Points on a hilly landscape, in no order, each with its height.
A climber steps from a point to the highest of its 2 nearest points, and stops where none of them is higher. Distance is the straight distance between rows; heights are no part of it.
Q888: [ 85 138 147 128 156 142  95  72  99 149 142 178 130  84 163 114 137 173
 155 114 118 120 155 129 143 113  73 131 188]  height 565
Q84: [ 77 143 121 117  86 154 107  90  97 175 121 104 115  73 152 135 125  84
 128 133 155  60  88 101 175 180 114 132 158]  height 518
Q371: [119 139 137 133 105 114 129 181 142 158 115 119 114 126 107  61 106  76
 126 160 164 110 130 118  73 186 135  92 134]  height 288
Q805: [200 113 149 130 111 160  89 112 174 148 118 118 153 137  67  91 103  39
  95 161 122 165 164 123 133 123 143 153 122]  height 185
Q81: [102 149 105 112 166  66  74 150  88  75 117 187 130  86 128 147 149 153
 127 136 111 123 147 101 120 119 130 129 105]  height 476
Q228: [109 179 147  78 134 106 134 159 134 141 170 113 120 129 107 120 136 147
 132  90 143 132  90 162 215 115 126 159  88]  height 386
Q198: [139 131 159 132 139 159 181  88 164 162 106 144  99 109 185 138 120 144
 151  86 139 104  74 168 158 107 127 111 121]  height 437
Q5: [ 98  86 123 192 135 138 109 164 157 146 118 118 135 218  97 146 172 135
 101 138  96 146 114 117  67 111 124 155 156]  height 422
Q515: [114 151 145 122 158 180 119  80 113 129 100 110 102 159 112 118 143 116
 137 144 118 164 135 158  99 129  79 108 147]  height 377
Q82: [ 55 141 122 151 148 160 115  98 110 173 145 112  76 184 128 148 182 165
 135 101 124 115  78 153 124 138  91 121 162]  height 324
Q409: [166 108 178 148 110 198 196 115 190 183 114 102 126 167 140  88 108  82
 119 114 150 149 118 159 105 109 102 128 138]  height 165
Q887: [123 131 128 126 148 160  95  51 120 174  67 119  93  90 164 145 112  79
 129 158 122  95 101 127 124 144 123  81 172]  height 233
Q43: [124 148 165 127 102 167 156  94 151 117 157 116 122 142 136  94 134 105
 110  89 174 110  82 136 134 158 121 117  82]  height 513
Q613: [123 150 166 130 154 151 159 136 170 182 121 152  91 152 109  92 117 123
 143  78 100 127  86 176 181  92 117 127 115]  height 402
Q736: [ 91 136 117 148 135  90 158 180 118  93 133 138 111 122 163 101 123 160
 130 143 180  88 118 104  67 197 167  75 133]  height 133
Q582: [142 173 166 111 143 158 114  49 119 110 113 157 119 117 129 125 134 146
 138  71 104 129 112 170 175 122 103 135  86]  height 38
Q649: [ 85 125 186 154 106 174  95 108 145 176 184 163 149 153 121  75 140 128
 120  86 110 124 133 117 144 127  66 167 149]  height 66
Q594: [ 84 116  92 134  81 138 106 139  73 116 113 129 153  88 134 114 112 105
 133 159 145  67 154  84 100 191 132 127 173]  height 289
Q648: [130 129 166 101 164 112 162 157 136 140 123 119 129 147 122 112 104 156
 150 123 112 165 150 169 139  83 114 124 142]  height 440
Q131: [164 131 119 110 130 107 152 102 105  75  96  99 116 139 147 166 134 150
 124 116 115 148 108 156 126 115 153 113  84]  height 404
Q769: [105 148 148 118 130 149 177 104 103  93 160 102 120 128 154 111 140 171
 141 118 180 133 149 140 106 149 107  95 146]  height 280
Q264: [131 142 131 119  99 110  78 134 136 112 173 146 166 108 100 106 140 105
 101 117 154 119 132 109 167 147 138 175  88]  height 578
Q970: [127 135 119 150 108 104 127 177 131  79 104 132 128 165  90  92 131 102
 111 146 134 120 117 118  54 189 178 107  76]  height 607
Q272: [105 138 160 126 196 127 101  85 106 167 116 194 115  79 143  98 102 157
 158 117  89 126 169 136 145  85  85 100 181]  height 527
Q767: [109 113 135 146 112 156 187 100 102  92 172 109 144 114 189 120 127 208
 146 110 183 127 174 125 107 136 109 101 177]  height 295
Q527: [ 94 123  92 111 126  93 119 133  98 160 113 111 121  79 184 174 115 135
 145 164 146  70  93 110 150 148 150 110 172]  height 432
Q848: [ 82  84  51 145  86 166 136 155  80  93  87 109 127 158 112 173 142 146
 128 144 126  76 104 108  94 177 167 130 139]  height 345
Q760: [139 136 169 126 168 117 138 160 148 145 133 172 153 127  93  65  92 136
 144 128  98 162 187 148 130  77 115 126 150]  height 468
Q354: [165 112 154 140 118  95 192 195 156 143 171 141 165 123 143 100  94 201
 149 114 143 160 186 132 142 103 137 159 145]  height 228
Q886: [118 109 140 168 133 125  99 109 156 103 123 171 106 139 132  87 138  91
  96 147 120  85  94 107  49 178 165  77  99]  height 747
Q893: [165 109 142 147 140 114 163 103 109  59 136 179 162 108 167 118 119 194
 142 118 107 166 214 120  97 103 118 134 141]  height 250
Q377: [197  74 115 155 104 108 115 123 154 120 120 133 171 102 147 155 111 110
 101 183 126 107 154  94 109 123 182 136 139]  height 282
Q826: [ 76 137 124 135 108 130  77 161 107 151 153 124 145 148  81 140 162 113
 110 133 119 132 126  89 157 137  91 191 145]  height 89
Q348: [117 112 139 132 138  90 148 177 161 139 155 151 148 132 150 157 149 189
 130 110 108 123 115 141 173  97 159 171 132]  height 415
Q965: [178  68 113 132 107 112 171 183 186 181 157 104 160 110 157 142 117 142
 123 154 161 122 128 119 131 123 169 140 165]  height 86
Q837: [158 104 152 154  86 153 116 108 129 123 136 116 190 128 123  94 110  96
 106 141 150 143 189  93  77 126  86 151 156]  height 239
Q474: [106 122 132 138 119 162  57  82 108 155  96 144 127 104 113 116 122  57
 105 160 110 111 146  77 123 151 100 132 170]  height 215
Q251: [129 166 128  81 167 105 113 150 140 145 155 143 119 112  76 128 130 122
 123  97 123 128  99 164 218 111 154 136  78]  height 360
Q330: [142 144 152 155 162 176 198 122 182 188 102 149  78 138 156 102 114 139
 165  79  98 121  65 178 178  89 125 124 116]  height 419
Q109: [102 136 140 148 104 206 182  72 149 118 149 106  99 155 158 119 147 128
 123  93 182  98  71 151 121 151 120  98 115]  height 484
Q810: [164 100 130 149  84  98 169 147 130  80 162 113 181 150 151 169 139 193
 109 113 140 144 140 113 123 102 155 162 116]  height 68
Q772: [106 143 118 110 185  85 123 150  79  76 116 158 121 107 132 157 137 178
 146 144 116 165 180 122  98 120 108 116 139]  height 526
Q589: [ 95 177 129  90 145 117 155 116  80  81 141  92 102 131 138 118 130 153
 145 126 151 156 130 147 123 155 107  95 123]  height 260
Q553: [115 120  97 144 100 110  83 174 110 104 120 150 155 129  94 138 152  98
 110 162 120 109 156  76 103 157 132 171 112]  height 500
Q585: [128 123 133 129 151  77 162 180 136 103 122 128 112 123 159 111 115 138
 131 150 151 123 116 126  74 152 170  80 121]  height 119
Q635: [156 141 158 125 153 150 101 107 145  85 107 161 128 176  86 114 151  98
 106 113  96 165 118 145 112 109 116 139  60]  height 212
Q231: [127 113 114 146 145 146 168 118 129 115 101  70 110 195 142 171 157 171
 134 114 130 164  98 173 106 109 130 137 133]  height 359
Q739: [ 96 137 122 119 158 114 104 134 121 187 111 116 125 129 134 182 145 152
 133 122 106 133 102 141 170  92 118 153 170]  height 338
Q481: [ 82 135 124 151 122 135 141 154  93 102 151 106 154 143 123  93 131 158
 133 149 171 149 195 105  52 159  97 119 179]  height 269
Q159: [ 85 112  79 146 101 144  93 110  71  96 108 133 144 101 136 162 136 133
 135 160 125  86 150  73 100 164 120 132 164]  height 307
Q57: [135  94 151 167 134 106  81 140 188 133 146 210 133 142 123  86 126  98
  87 131 112  90  95 106  87 142 170 100  87]  height 687
Q563: [ 92  84 101 164 107 152 104 129 115 186  98  87 154 129 151 200 134 131
 123 163 120 114 123  89 131 106 121 161 219]  height 343
Q808: [162 147 145 109 144 133  85 128 144 112 130 159 137 143  65 109 130  79
 105 123 102 162 143 136 159  97 125 154  82]  height 202
Q219: [ 57 115  76 149  90 126 104 147  70 105 129 114 154 109 145 186 152 165
 132 139 141  80 122  76 129 155 124 157 161]  height 328
Q120: [134 115 123 150  74 179  88  80 115 123 113 126 169 110 107 112 109  52
 105 154 145 107 166  75 107 156 107 154 153]  height 229
Q271: [196 121 167 116  96 101 184 135 137 126 154 130 142  92 137  59  82 136
 138 123 166 160 185 138 120 118 122  98 118]  height 329
Q754: [143 149 140  93 157 152 126  98  94 106 101 101 110 138 118 129 118 118
 147 142 105 184 167 146 110 103  69 118 141]  height 400
Q114: [119 117 135 134 144 159 145  73 142 147  95 134  89  89 181 120 113 100
 135 146 149  77  89 133 101 148 132  58 147]  height 249
Q351: [121 147 140  99 146 120 119 161 160 192 182 159 133  83  92  80 110 111
 123 112 141 118 143 140 196 116 118 135 145]  height 246
Q476: [119 148  90 120 148  95  88  99  78  66  95 162 115  84 155 172 142 140
 134 145 116  96 122 108 103 156 152 105 104]  height 435
Q938: [113 113 108 166 129 129 114 140 111  71 110 157 117 139 118  86 131 120
 115 169 132 102 137 105  28 192 163  73 126]  height 672
Q310: [172 112 130 135 194 118 106 110 174 140  71 185 122 143  90 143 109 103
 119 130  56 135 131 164 130  61 174 107 107]  height 489
Q550: [202 110 146 114 123 107 145 126 152 126 129 130 143  97 138  89  86  93
 118 156 137 136 163 125 117 114 152  91 128]  height 318
Q490: [129  94 149 152 110 151 189 116 124 131 150 106 166 122 179 138 117 190
 142 130 143 130 174 113  96 111  98 139 201]  height 309
Q333: [ 89 135 121 129 132 133  58 148 120 185 120 116 109 181  61 145 175  96
 102 122  87 149 100 113 161 110  90 187 138]  height 102
Q438: [147 111  98 141 159 123  97 125 152 154  59 112 111 165 118 199 145 107
 123 147  86 140  93 151 118  96 162 141 123]  height 501
Q653: [139  80  99 166 113 120  97 130 150 122  95 138 161 122 144 182 135 113
 114 183 108  93 124  86  87 132 178 138 159]  height 293
Q533: [130 102 141 167 134 139  94  94 140  83 135 174 157 144 134 144 156 130
 100 130 118 116 134 112  86 126 138 138 111]  height 418
Q795: [ 79 161 116 111  68 136 151 165  91 114 154  63 145 138 111 103 120 133
 133 119 183 102 110 110 134 190 111 134 117]  height 297
Q626: [159 154 158  99  99  92 168 129 128  90 176 136 140 111 143  98 122 155
 124  79 167 130 122 144 171 136 150 126  65]  height 358
Q590: [ 88 105 111 143 127 116 119 168 130 197 134  95 136 130 144 174 142 129
 128 159 128 112 100 110 156 117 135 165 193]  height 368
Q558: [135  72 145 171 125 118 166 180 188 172 131 140 145 144 162 129 118 149
 120 147 146 116 127 127  81 101 150 128 174]  height 96
Q21: [158 106 141 132 182 111 125 136 181 152  95 163 111 130 124 114 103  99
 115 141  95 122 115 164 112  82 185  89 119]  height 511
Q111: [177 129 150 103 164 113 175 101 132 137 115 163 119  66 164 107  74 148
 154 116 108 126 151 159 161  86 140  87 129]  height 21
Q494: [150 109 152 132 111 179 199 103 151 163 109  54 116 158 146 109 112 109
 135 123 145 156 123 154  95 102  96 116 162]  height 159
Q609: [117 125 108 117 170  91 133 154  88 109  92 116 115 128 149 177 127 171
 159 164 110 157 152 129  92 102 122 112 167]  height 485
Q855: [107 126 151 144 152 163 136 111 124 121 124 125  97 168 127  85 134 119
 130 154 131 139 135 142  66 142 102  95 153]  height 354
Q529: [119 135  81  89  75  98 148 165  57  91 145  55 151 120 126 177 127 160
 156 143 130 154 159  91 155 138  96 166 131]  height 298
Q35: [178 168 133  79 125 152  91  37 107 121  99 122 116 107 121 158 118  92
 124  95 112 136 117 152 193 113 113 125  76]  height 32
Q548: [144 112 161 148 131 111 165 137 134 100 148 166 160  96 167 115 104 197
 153 109 121 139 177 126 143 100 129 149 150]  height 240
Q142: [200 108  90 114  83 139 145  71 115 130  96  50 118 128 165 195 117 103
 133 132 104 150 101 140 161 104 156 114 116]  height 5
Q804: [211  89 166 131 115 174 134 112 209 177 116 123 137 142  96  88  94  54
 102 148 127 151 150 146 126 104 149 136 134]  height 178
Q106: [101 143 145 114 125 131 101 100  99 132 152 152 158  87 154 141 138 158
 131 100 125 124 154 118 169 109  84 172 156]  height 610
Q734: [ 92 183 140  98 117 115 125 165 101  98 164  98 133 157  89 126 162 138
 122  96 143 152 110 137 162 141 103 164  85]  height 421
Q906: [133 122 100 130  77 146 103  87 113 100 110 127 142  98 137 154 136  92
 105 138 138  59  88  98 147 174 180 135  94]  height 180
Q670: [195 131  75  75 120 113 119 126 130 131 119  83 112 115  98 171 104  90
 137 147  94 175 131 134 196 103 149 140  96]  height 275
Q994: [137 102  87 139 111 105 148 215 173 169 131  73 118 149 129 145 133 112
 127 152 147 123  85 144 139 147 188 153 126]  height 494
Q570: [ 95 108 110 136 109 103 107 143 123 178 145 119 150  73 183 174 130 149
 129 149 150  78 119  93 164 129 142 155 190]  height 399
Q976: [134 137  70  97 121  99 101 159 101 109  82  94 114 134 107 209 147 113
 144 145  96 142 121 105 150 125 134 171  98]  height 231
Q302: [143 116 151 123 164 127  98 129 142 159 104 153 138 122 105 119 100 109
 124 161  89 154 169 128 119  83 101 125 174]  height 438
Q870: [ 95  74 139 197 145 170 125 104 166 164 125 136 116 206 147 150 169 163
 117 121  94 126  98 141  77 108 123 133 168]  height 448
Q753: [ 71 116 132 165 141  92 112 172 134 115 157 155 133 169 136 176 176 198
 117 106 104 131 102 120 126 115 140 162 126]  height 384
Q871: [198 148  87  57 132 116 104 116 120 115 122 112 116 113  68 161 114  69
 137 138  92 184 175 113 193  94  98 150  94]  height 285
Q998: [113 128 176 138 185 117 129 130 132 157 131 207 133  85 119  46  81 142
 152 125  89 133 190 133 127  80 100 101 177]  height 495
Q745: [177 121 124 129 159 124 112 129 163 122 104 175 143 147  91 172 138 154
 140  98  61 158 150 150 189  55 138 188 104]  height 457
Q229: [ 95 130 123 121 176 133 177 145 108 142 109  77  69 163 164 121 130 157
 163 159 145 165 126 170  67 131 113  73 178]  height 411
Q234: [179 121 103 108 125 150 131  41 110 159  71  68 119 119 177 205 103 118
 140 112 106 135 106 157 154  96 135 100 146]  height 8
Q263: [ 95  93 140 183 103 142  98  87 150  85 172 181 173 127 159 143 154 162
 101  83 135  88 113 102 116 144 141 152 108]  height 397
Q995: [135 125  99 143 132 156 156  97 110  64 125  94 134 183 130 192 165 194
 133 106 129 164 140 145 102 109 115 136 117]  height 342
Q29: [128 154 156 133 116 123 191 158 164 132 144 160  96 104 153  72 110 113
 119 114 194 122  86 137  86 153 136  69 106]  height 287
Q859: [143 114 122 133 191  96 111 172 160 145  85 145  95 139  98  94 109  78
 114 168 105 125 109 149  95 110 171  73 111]  height 541
Q932: [ 91 135 120 130 188 121 158 134  97 137 109 110  85 150 157 156 144 194
 165 153 118 157 147 166  85 109 106  88 201]  height 445
Q717: [115 120 110 145 103  95 102 208 124 139 117 126 146 150  95 118 124 107
 120 177 118 133 144 101  79 160 140 146 134]  height 467
Q680: [ 71 140 161 144 116 142 109 144 125 148 173 127 134 160 126 102 162 141
 114 109 133 121 111 119 132 141  89 159 137]  height 76
Q898: [127 140 173 141 134 131 134 156 181 181 177 210 112 121  86  27 100 100
 119  84 133 118 129 128 137 121 115 111  92]  height 37
Q101: [122 132 140 127 111 172 127 111 147 188 106  64 108 163 115 133 142  67
 114 116 130 136  80 147 157 128 117 155 137]  height 141
Q32: [103 154 114 126 130 117 104  94  89  53 137 150 129  88 151 117 145 136
 125 121 153  80 114 109 115 178 146 100  90]  height 403
Q360: [172 112  59  98 119  80 108 171 119 107 102 121 131 104 113 185 123 101
 134 177 102 115 122 111 153 149 186 151  94]  height 247
Q392: [113  99 112 167  93 144 147 109 140  94 135 113 153 126 176 150 129 149
 112 131 171  70 109  99  88 158 168 108 138]  height 160
Q962: [ 89 159 134 144 125 127 106 155 108  65 150 133 114 173  79  84 162 128
 107 122 138 140 122 120  77 185 132 117  78]  height 553
Q466: [208 118 114  93 130  90 126 136 135 114 147 126 157  89  95 110  89 101
 120 160 115 159 186 124 141 101 147 117 111]  height 306
Q661: [100 163 140 108 126 156 101 127 120 163 109  85  96 157  84  98 136  71
 124 130 119 144  87 147 163 144  90 130 123]  height 129
Q518: [134 182 148  80 158 113 139 125 100  65 118 113  93 147 104  95 120 125
 136 120 134 172 124 162 124 144 120  89  65]  height 238
Q191: [115 146 161 138 147 145 156 110 116  74 154 170 138 160 135 117 150 193
 145  84 118 163 160 145 127 122 105 151 110]  height 55
Q616: [144 117 131 138 145 104 105 169 135 116 103 144 144 131 111 110 115 110
 120 181 115 144 170 108  69 117 126 117 151]  height 436
Q64: [ 79 161 135 140  78 112 119 177 112 129 171 112 151 131  99  71 132 119
 125 118 183 111 131 100 107 198 109 135 118]  height 319
Q540: [149 122 163 156 104 122 173 140 135  60 158 144 166 167 135 126 135 195
 127  77 131 162 159 134 118 122 147 158  88]  height 62
Q858: [ 67 139 152 123 151 137 132 136 122 213 143 155  84 109 143  85 131 121
 129 108 129 107  95 126 143 123  79  94 175]  height 294
Q379: [208  83 104 133 110 100 110 112 135  74 122 152 164 105 127 171 129 114
 112 150 103 138 185  81 118  94 148 151 105]  height 272
Q755: [120  99 104 154  65 152 125 105 140 125 129 100 155 108 162 153 128 103
 107 136 171  53  81  90 141 161 170 136 130]  height 170
Q292: [141 144  92 101 113 136 123 109  90 113  87  69 117 157 107 208 136 113
 144 122 106 157 126 124 149 120  98 162 100]  height 220
Q460: [126  95 141 159 130 124 109 131 196 177 158 198 120 123 146 111 132 110
 103 108 112  79  74 118 148 118 160 126 109]  height 637
Q130: [ 89 137 104 108 104 144 143 120 110 183  98  77  95  91 175 157 112  90
 150 138 151  71  60 112 162 167 147 118 150]  height 475
Q480: [144 139 114  95 168 120 118 151 153 161  74 116  76 116 106  85  79  32
 139 181 103 123 116 151 107 128 145  65 118]  height 586
Q495: [ 58 152 142 132 126 106 121 139 116 145 174 167 111 103 163  97 150 139
 119  92 166  80  77 101 144 163 117 106 119]  height 350
Q399: [128 132 113 124 135 102 164 126  85  74 134 107 137 160 152 198 154 222
 143 105 121 157 152 131 117  95 120 144 136]  height 327
Q200: [109 140 146 136 130 186 170  47 141 150 122 128  98 128 186 146 146 155
 139  83 155  85  75 161 141 137 114  98 132]  height 459
Q356: [124 101 151 163 145 102 157 167 176 116 132 175 139 147 160 117 129 160
 118 122 131 122 113 133  87 128 167 105 122]  height 106
Q296: [ 65 132 100 151 136 115  97 140  95  94 148 133 144 136 127 180 177 185
 126 117 131 117 134  93 117 130 104 162 142]  height 355
Q499: [192  94 157 143 118 185 190 118 214 199 104 134 116 128 150  92  92  71
 124 128 141 127 118 154 125  94 140 119 133]  height 171
Q447: [ 62 145 129 153 119 133 120 144 108  55 185 141 132 170 113 108 174 181
 114  90 157 144 126 108 102 161 125 135  95]  height 506
Q574: [ 90 164 148 140  97 105 156 186 115 110 169  94 146 154 115  81 133 166
 136 113 203 151 161 112  78 176 110 120 137]  height 292
Q483: [184 115 133 109 126  96 147 110  94  57 128 148 154 110 138 137 127 169
 138 120 113 173 202 116 110  86 105 134 105]  height 258
Q525: [134 132 126 141 105 146 116 113  92  82 135 118 164 128 102  84 115 108
 129 158 157 154 206  96  58 155  89 121 144]  height 251
Q464: [ 65 122 155 164  98 135 127 110 145 122 193 171 143 119 177 108 151 147
 107  74 169  76  82 103 132 162 124 126 105]  height 375
Q521: [ 90 143 135 108 137 103 110 156 123 188 146 141 117  86 122  96 118 104
 126 140 142 108 125 122 165 131 102 116 165]  height 270
Q135: [125 107 121 172 157 160 101  93 149 154  67 123 106 190 130 178 164 131
 116 125  86 134  94 152  92 101 124 136 152]  height 474
Q492: [ 55 159 151 114 146 125 127 101 103 171 165 158  95  67 176 107 142 160
 138  90 157  87  94 124 162 141  81 103 156]  height 322
Q580: [174 140  89  71 112 109 115 133 138 146 145 106 120  65 115 116  85  75
 129 157 141 111 118 129 190 167 170 117  99]  height 206
Q28: [ 69 146 137 129 153 137 118 108 115 206 129 115  97 151 143 163 154 165
 134  84 116 117  74 158 177 112  91 140 169]  height 314
Q641: [177 133 147 106 135 115 162 115 131 107 112 116 138 139 130 138 122 144
 133 111 104 160 129 167 146  87 141 136  95]  height 417
Q787: [122 147  97  89  72  97 152 174  76 118 149  67 141 106 126 130 105 127
 147 154 149 122 142 114 147 169 126 146 128]  height 279
Q731: [125 155 149 121  87 141 115 134 148 113 176 119 144 132 116 101 143 100
 100  99 166 100  91 124 160 164 137 154  72]  height 543
Q606: [179 141 164 135 164 128 189 119 163 141 140 196 123  63 152  67  65 147
 167 104 123 106 157 146 173  96 140  96 117]  height 26
Q478: [139 165 116  79 139  91 158 194 114 121 119  59 105 159  92 110 102 104
 143 154 129 172 113 165 128 131 137 119  94]  height 414
Q992: [119 101  67 132  95 143 148 140  91  99  77  65 135 154 124 181 127 124
 138 161 110 120 119 114  96 151 152 131 143]  height 325
Q309: [174 143 133 113 126 132  74 147 159 129 132 141 142 138  45  86 116  44
  97 149 122 160 154 122 132 136 130 154  89]  height 193
Q83: [190  68 117 120  99  97 159 158 163 163 180 108 177  89 156 154 114 171
 128 142 138 131 150 119 176 116 156 159 176]  height 79
Q768: [120 137 114  76 119 137 117 145 117 176  70 101  76  95 110  95  69  23
 148 177 105 112 120 140 135 178 141  93 144]  height 533
Q632: [132 163 115  88 126  73 136 222 132 145 154  93 121 135  82  92 115 108
 135 148 160 152 113 144 152 159 153 133  99]  height 381
Q831: [177 153 161  98  92  82 162 138 122 101 191 133 158  93 126  66  94 139
 129 101 171 157 181 139 154 125 129 127  93]  height 341
Q552: [147 128 145 122 133 126 169 192 157 136 111  75 109 186 107 104 125 109
 128 128 143 170 112 168 100 111 142 126 103]  height 441
Q127: [136 109 119 139 106 101 171 203 158 143 136  64 142 174 125 146 145 135
 121 130 151 147 106 150 117 121 169 161 114]  height 466
Q56: [ 66 145 114 142 165 141  69  62  78 138 151 186 104 111 155 146 166 181
 148 118 118 113 146 136 114 138  83 110 176]  height 520
Q862: [133 134 160 143 102 127 164 146 150 138 140 129 138 123 137  63 105 114
 126 138 187 117 140 117  67 163 121  96 137]  height 310
Q576: [191 110  63  88 165  85 108 143 158 123 120 126 130  91  87 182 109 118
 125 152  91 141 132 139 181  99 182 136  98]  height 263
Q468: [ 97 123 103 157 104 146 156 126 110  66 148 121 114 120 159 103 125 157
 126 131 194  79 127 104  70 192 159  68 130]  height 148
Q214: [132 155 119  90 178  88 128 156 149 147 113 129  91 125  97 124 126 110
 126 100 117 125  65 185 190 102 177 103  63]  height 356
Q876: [136 116 178 161 129 135 125 160 203 175 162 183 121 164  96  60 122 102
 108  97 127 129 114 137 117 125 126 127 102]  height 45
Q115: [189 128 132 137 185 129 120 105 154 141  87 182 134 129  93 148  98 139
 151 115  54 150 161 163 168  44 150 145 106]  height 471
Q482: [145 140 105  94  95 125  93 107 105 118 123 116 130  74 125 145 117  75
 122 145 127  91 109 102 180 162 155 147 100]  height 192
Q303: [130 164  91  88 103 161 110 111  80  88  78  94 113 146  84 157 132  74
 134 132 107 149 128 115 142 162  98 157  82]  height 207
Q71: [124 120 134 135 112 207 159  79 136 164  97  50 118 164 145 153 133  98
 133 115 144 129  92 150 123 127 111 131 154]  height 150
Q121: [118  87 125 150 105 142 160 144 123 178 132  82 165 117 172 161 110 154
 132 160 141 112 158 103 109 102 112 144 228]  height 323
Q429: [140 131 108 103 103  96 171 129  60  84 149  80 141 121 151 193 132 193
 154 120 118 180 172 117 141  97  82 135 143]  height 313
Q520: [ 83 159 114 111 146 130  78 167 110 173  99  93  81 186  51 107 152  78
 120 135  83 158  97 141 139 136  96 148 118]  height 115
Q72: [117 122 145 156 161 141  83  81 142 119 118 198 125 147 135 147 162 155
 120 102  82 121 119 137 112 112 123 129 122]  height 443
Q774: [170 151 112  79 121 128  87  65 102 123 110 140 131 100 116 197 139 110
 128  92 109 136 139 123 206  92 110 164  95]  height 27
Q679: [ 98 137 126 119 114 124 113 133  94 124 118 128 125  95 129  87 110  86
 133 163 143  89 129 105  97 186 114  99 142]  height 267
Q783: [178  79 110 132  75  99 153 139 125 115 164  97 178 108 147 187 143 174
 115 138 121 142 156 101 156  96 145 170 147]  height 73
Q790: [109 132  99 124 155 158 182 115 107 129  91  28  82 187 142 155 141 148
 159 130 132 173 109 186  87 117 120 101 145]  height 378
Q528: [159  85  77 156 109 125 125 135 123  81  75 112 141 155 122 194 142 114
 118 175 109 118 144  89  70 134 169 139 115]  height 308
Q340: [ 87 106 117 182 128 126 132 172 137 108 129 110 128 211 115 130 163 159
 118 137 136 148 114 122  58 148 142 121 143]  height 396
Q141: [107 157 114 120  78  78 128 232 129 147 151 100 135 145  75  83 125 117
 137 143 178 131 121 120 113 196 150 140 103]  height 349
Q380: [120 155 144 136 146 182 132  43 104  89 145 156 118 134 148 137 155 180
 151  93 124 141 142 160 133 128  98 130 128]  height 46
Q358: [180 122 126  95 104 132  89  70 133 126 145 151 157  76 124 156 128 112
 115 113 118 130 141 116 206  96 131 173 104]  height 22
Q184: [146 160 148 113 158 142 139  98 124  49 124 142 112 177 100 112 154 141
 118 110 125 184 132 163  93 134 120 114  67]  height 223
Q566: [ 87 141 132 128  94 161  77  68  93 141 142 129 154  72 152 126 132 106
 118 114 148  91 126  92 169 140  95 157 156]  height 563
Q593: [162 129 140  92 162 117 119 109 111 134  92 130 131  96 124 128  81 115
 148 160  88 169 196 131 117  75  88 112 164]  height 420
Q824: [117 148 133 112 183 120 145 148 164 186 109 140  72 151  90  94 123  99
 126  95 101 132  67 185 158  79 145  95  91]  height 379
Q170: [196 131  96  77 142  97  93 138 123 106 143 146 150  87  71 135 103  95
 123 146 107 173 213  99 160  95 102 155 107]  height 296
Q305: [134 114 182 169 129 148 130 146 186 140 151 189 148 166 112  76 122 139
 127  96  93 141 133 138 137 109 114 163 109]  height 51
Q23: [114 144 105 118 111  97  50 145 108 105 145 176 147  97  87 116 153  83
 106 138 123 101 137  82 146 147 133 167  83]  height 539
Q51: [187 122 140  88 135 113 163  56  97 111 104 120 114  75 176 131  90 137
 146 128 110 129 138 148 136 105 131  63 130]  height 17
Q92: [138 153 127  95 126  85 151 141 113  87 143 108 121 113 154 142 125 151
 126 121 152 116  89 140 161 139 170 114  78]  height 380
Q479: [102 130 124 146 191 114  83  92 103 118 116 200 101 132 140 154 165 177
 139 122  89 130 132 138  93 120 114 107 151]  height 472
Q258: [107 106 160 177 118 170 154 126 155 130 155 137 124 159 142  79 135 129
 122 136 169 131 150 126  44 155  98  91 167]  height 331
Q792: [151 143 171 136 152 142 150 131 175 155 154 205 123  88 116  40  78 104
 143  98 130 113 145 145 155 102 124 109 103]  height 31
Q840: [165 110 132 133 127 129 124 139 165 130 142 164 166 129 124 163 141 170
 127 108  93 136 132 149 198  81 153 198 111]  height 439
Q991: [121 145 157 135 129 150 155  83 152 133 132 169  85  85 168  72 121  90
 113 124 169  79  77 126 100 162 125  64 105]  height 266
Q454: [164 141 129  98 115 153 139  25  97 123 102  83 117  89 180 164 104 126
 141 119 133 121 118 143 148 130 112  85 135]  height 13
Q539: [ 78 102  80 172 107 156 130 161 111  79 125 108 116 192 112 144 160 164
 120 144 145 105  95 115  66 176 157 111 128]  height 371
Q789: [145 144 110  89 147 103 102 165 167 163 169 134 136  77  79  80  98  86
 121 138 149 118 131 136 183 153 152 122 109]  height 226
Q177: [ 53 164 130 132 136 118 133 160  91  82 164 106 121 192 103 142 187 194
 125 102 138 166 113 138 129 143  95 153 114]  height 461
Q638: [ 93 162 121 137 156 164 103  94  99 123 116 103  91 183 104 152 176 137
 137 120 117 146  95 160 118 138  93 127 126]  height 352
Q953: [168 112  82  88 116  92  97 114 111 130 154 141 157  47 141 186 119 135
 126 140 121 116 153  96 204 108 141 160 129]  height 16
Q239: [157  94  88 135 134 125 125 159 165 170  83  68 115 154 135 172 137  92
 120 152 114 123  80 150 132 112 187 150 125]  height 528
Q797: [104 114 175 163 139 148 107 141 163 175 176 204 154 119 117  69 118 140
 142  89  93 117 141 118 170 100  94 169 145]  height 58
Q346: [119 140 124 122 138 159  64  57 101 145  76 133 110 104 129 154 122  75
 124 145 110 114 119 112 135 150 115 116 147]  height 219
Q40: [193 100 112 106 109 107 115 105 106  71 115 127 154 105 133 189 144 137
 137 131 101 165 208  81 133  81  88 151 112]  height 265

Call two points neighbours if one is among the 2 nearest of the other. Go from one point of each pair to the other, from neighbour to neighbour, staying as high as possible. Name the lowest point that can't be avoided.
Q264 and Q480 -> Q679
Q772 and Q64 -> Q787
Q302 and Q264 -> Q616
Q302 and Q886 -> Q214

For each start below, name every point that the climber comes to, in order.
Q548 -> Q893 Q483 Q40 Q379 Q377 Q653 Q528 Q992 Q848 Q539 Q340 Q5 Q870 Q135 Q438 Q239
Q594 -> Q159 Q219 Q296 Q753 Q348 Q840 Q745 Q115 Q310 Q21 Q859 Q480
Q214 -> Q824 Q613 Q330 Q198 Q200 Q109 Q43 Q731 Q264
